The views of a scene show one set of named points, each view turned or mirrored, and shifted as a whole, with a little noise and some points left out.
(in the rows, 128 means zero)

Scene 1
View 1
sut: [126 136  78 124 160 147 140 143  74 159 135 112 120 138  99 131  76 123
  95 112 123 106 107 133]
Suler: [106  77 126  90 149 131 120 130 103 106 150 146 127 126 150 146  53 108
 101 134 130 101 103 154]
gif: [ 73  40  68  97 169 128 195 139 157 161 127 117 107 142 133  99  64 122
 105 117 167 127 155 173]
Detar: [100  53 113  87 153 129 144 132 116 115 146 143 127 129 139 130  62 109
  96 125 134 106 118 163]
Gop: [152 144  64 155 160 136 142 127  77 161 143 102  96 167 131 146  63 118
 134  77 126 113 124 136]
velu: [124  87 122  90 150 140 120 135  77 111 153 146 142 119 111 140  74 107
  78 126 107  93  92 148]
vimu: [134  97 103 128 147 122 125 116 104 118 154 133 101 159 178 158  42 109
 142  98 135 110 119 151]
sofe: [ 79 101 106  92 153 137 130 141 117 129 133 129 118 125 147 134  51 123
 103 149 156 109 109 145]
vupe: [160  92  80 145 154 124 149 112  94 136 157 122  99 172 151 148  57 105
 140  67 121 113 133 156]
Faba: [ 99  58 149  75 141 126 108 124 110  81 157 162 133 120 169 154  45 105
 102 146 131  97  96 158]
kagu: [141  85 113 109 150 131 127 124  82 114 159 141 127 138 133 146  66 103
 104 104 109 100 105 152]
gef: [115 166  90 118 157 156 118 153  60 153 130 112 128 126  94 136  75 129
  85 133 124  98  87 119]
View 2
Detar: [115 124 131 155 138 113 101  47 107 144 143 139  86 105 168 122  91 184
  85 113 126  95 222 132]
sut: [107 147 132 164  95 120 115  76 110 127  87  99  66 114 168 121 105 185
 122 133 167 100 147 122]
Faba: [ 97 101 148 133 169 114 101  51 120 151 167 165 109 108 172 118 112 188
  68 120 154 102 234 162]
vimu: [106 112 153 132 139 144  97  89 146 136 146 145  77 129 123 119 111 177
  84 135 132 125 170 109]
Gop: [109 138 146 150  95 146 111 105 139 119  98 104  54 132 124 120 108 177
 117 144 145 124 119  84]
gef: [ 95 151 131 162  97 120 114  77 104 132  77 103  83 113 184 123 123 186
 134 134 204 100 136 153]
kagu: [ 96 106 155 144 130 116 125  70 124 129 136 123  74 114 163 112  96 191
  82 134 157 100 189 119]
gif: [157 167  94 184 115 128  69  42  94 149 125 130  69 104 144 138  76 170
 107  97  57  98 217 105]
sofe: [118 148 118 154 136 129  76  57 107 153 125 148 103 111 161 129 119 177
 107 114 143 107 195 160]
vupe: [113 115 154 147 110 141 117  94 145 117 129 112  46 127 118 116  86 181
  90 142 114 117 154  65]
velu: [ 92 113 148 149 130 101 130  55 108 133 128 122  85 104 192 113 100 195
  88 129 181  89 200 143]
View 3
sut: [176 137  51 145 149 136 138 156 147 128 140 115 144 128 130 196 141  72
 162 147  90 159 158 120]
vupe: [188 140 116 150 155 161 105 178 158 130 155  88 165 120  94 201 138  65
 104 138 108 147  92 123]
velu: [179 123  35 138 147 151 108 189 103  71 147  95 129 109  97 216 134  95
 186 145 132 127 139 100]
Detar: [174 139  67 124 148 166  65 200 116  83 115 110 127  98 118 207 125 109
 167 151 145 127 115 109]
sofe: [167 121  54 136 149 161  75 181 119  99  97 124 132  92 151 181 117 117
 168 141 119 130 145 121]
vimu: [181 109 100 160 157 176  87 186 127 108 134  92 160  94 105 178 121  96
 113 121 113 124 107 128]
kagu: [181 126  64 145 152 160 104 190 116  86 150  89 142 108  89 208 133  88
 154 138 128 127 120 108]
Suler: [175 115  56 141 150 167  77 196 102  74 125 103 133  91 114 196 122 111
 166 137 136 120 128 111]
gef: [174 120  20 152 147 132 153 151 129 113 140 116 138 124 134 191 140  80
 181 140  84 152 184 118]
Gop: [183 129  91 162 154 148 134 156 163 147 151 100 167 126 116 184 139  61
 112 133  81 158 129 131]
View 4
Suler: [107  91 143 160  95  99 133 147 124 169 117  84  70 121 146 105 126 107
 102 148 104 108 122 163]
sut: [ 85 129 149 163 156 101 136 139 148 135 120  99 139 147 138 118 143 147
  89 136  70 120 143 134]
velu: [ 96 120 137 160 102 119 131 143 144 172 115 101  87 126 147 109 115 133
  82 168  89 123 122 168]
Detar: [105  80 138 169  97 100 143 143 118 174 122  68  95 124 151  95 121  91
  92 144  91 112 131 171]
Gop: [ 85 120 160 171 171 110 117 144 112 111 128 129 145 159 137 117 156 134
 129  96  85 111 164 114]
sofe: [109  81 148 155 117  67 152 142 138 157 120  52  89 127 138 114 146 112
  98 139 100  95 122 146]
Faba: [116  80 143 155  70  99 130 153 122 183 114  82  38 112 148 101 119  99
 106 159 122 103 110 173]
vupe: [ 87 100 153 186 143 132 112 147  86 129 131 133 139 152 151  97 138 100
 134  90  90 115 170 135]
gef: [ 88 143 153 147 159  87 138 139 175 134 113  94 119 144 127 134 147 175
  81 154  77 117 125 129]
gif: [101  48 134 187 128  69 175 134 102 160 139  20 160 135 155  86 140  57
  88 105  60 101 157 163]
kagu: [ 93 110 145 167 110 127 119 147 120 157 120 118  95 133 150 102 120 118
 105 142  95 120 136 157]
vimu: [104  86 157 167 120 105 113 151  94 139 126 115  86 136 143 104 143 100
 142 104 116 100 145 135]
View 5
vupe: [154  68 115 187 101 119 130 139 155 157 118 149 128 150 115 101 160 110
 120 117 142 153 161 111]
Detar: [124  77 123 139  77 132 111 164 135 149  87 141 146 111 154 116 159 144
 156 103 141 100  81 145]
velu: [130  77  93 128  73 143 114 177 172 119  94 154 122 109 156 118 145 140
 122 137 166 108  71 157]
sofe: [112  94 143 153  80 129 102 182 121 156  99 135 148 114 179 132 151 134
 112  94 149 114  65 152]
gif: [117  71 145 148  84  86  89 143  88 180  87 109 176 102 163 115 184 121
 165  87 101 128  94  87]
gef: [123  92 106 146  79 120  96 187 162 123 122 139 117 110 185 133 143 107
  42 154 173 158  66 129]
sut: [130  82 104 150  84 110 100 169 155 132 117 139 126 115 165 120 153 105
  71 149 155 159  93 112]
Faba: [122  86 131 143  77 162 124 178 144 147  81 156 143 118 154 124 143 163
 164  82 155  71  68 189]
kagu: [139  76 101 150  84 142 123 163 168 133 101 157 124 128 137 110 146 136
 126 126 161 117 104 149]
vimu: [138  88 146 194  99 143 134 161 139 169 114 154 138 153 133 119 145 131
 122  85 152 122 127 158]
Suler: [125  86 124 147  79 147 118 175 148 143  95 151 137 121 154 122 145 145
 137 102 160  99  78 168]
View 6
gef: [ 99 184  77 107  72  97  52 111 154 138 168 114 166 139 116 167 120 129
 115 166 152 128 109 195]
Suler: [153 197 105  89 128 153 119 139 138 122 192 119 146 121 131 140  87 159
 132 136 180 113 115 183]
velu: [142 202 119  82 120 126  88 137 148 132 185 116 156 102 113 166  95 155
 136 151 181 111 128 200]
Gop: [102 139 104 131  97 147  65 120 173 158 172 125 132 183  73 133 154 156
 132 125 135 132  91 174]
gif: [164 162 109  89 144 124 121 100 125 176 197 106 111 112 136 106 136 164
 106 118 200 139  43  83]
Faba: [168 211 103  81 140 172 141 151 131 107 198 121 149 113 146 136  64 163
 136 133 188 103 127 192]
sut: [111 169  98 106  92 107  60 113 159 153 174 114 150 140 100 156 137 143
 119 150 157 129  99 173]
vupe: [126 141 132 121 129 167  87 134 172 162 183 128 118 166  64 125 150 176
 146 107 152 126  95 166]

Which points are out of place in each view (at most two, in the order of its rows)? Write none if all are in place.
view 1 => vupe
view 2 => none
view 3 => sut
view 4 => none
view 5 => Faba, vimu
view 6 => none
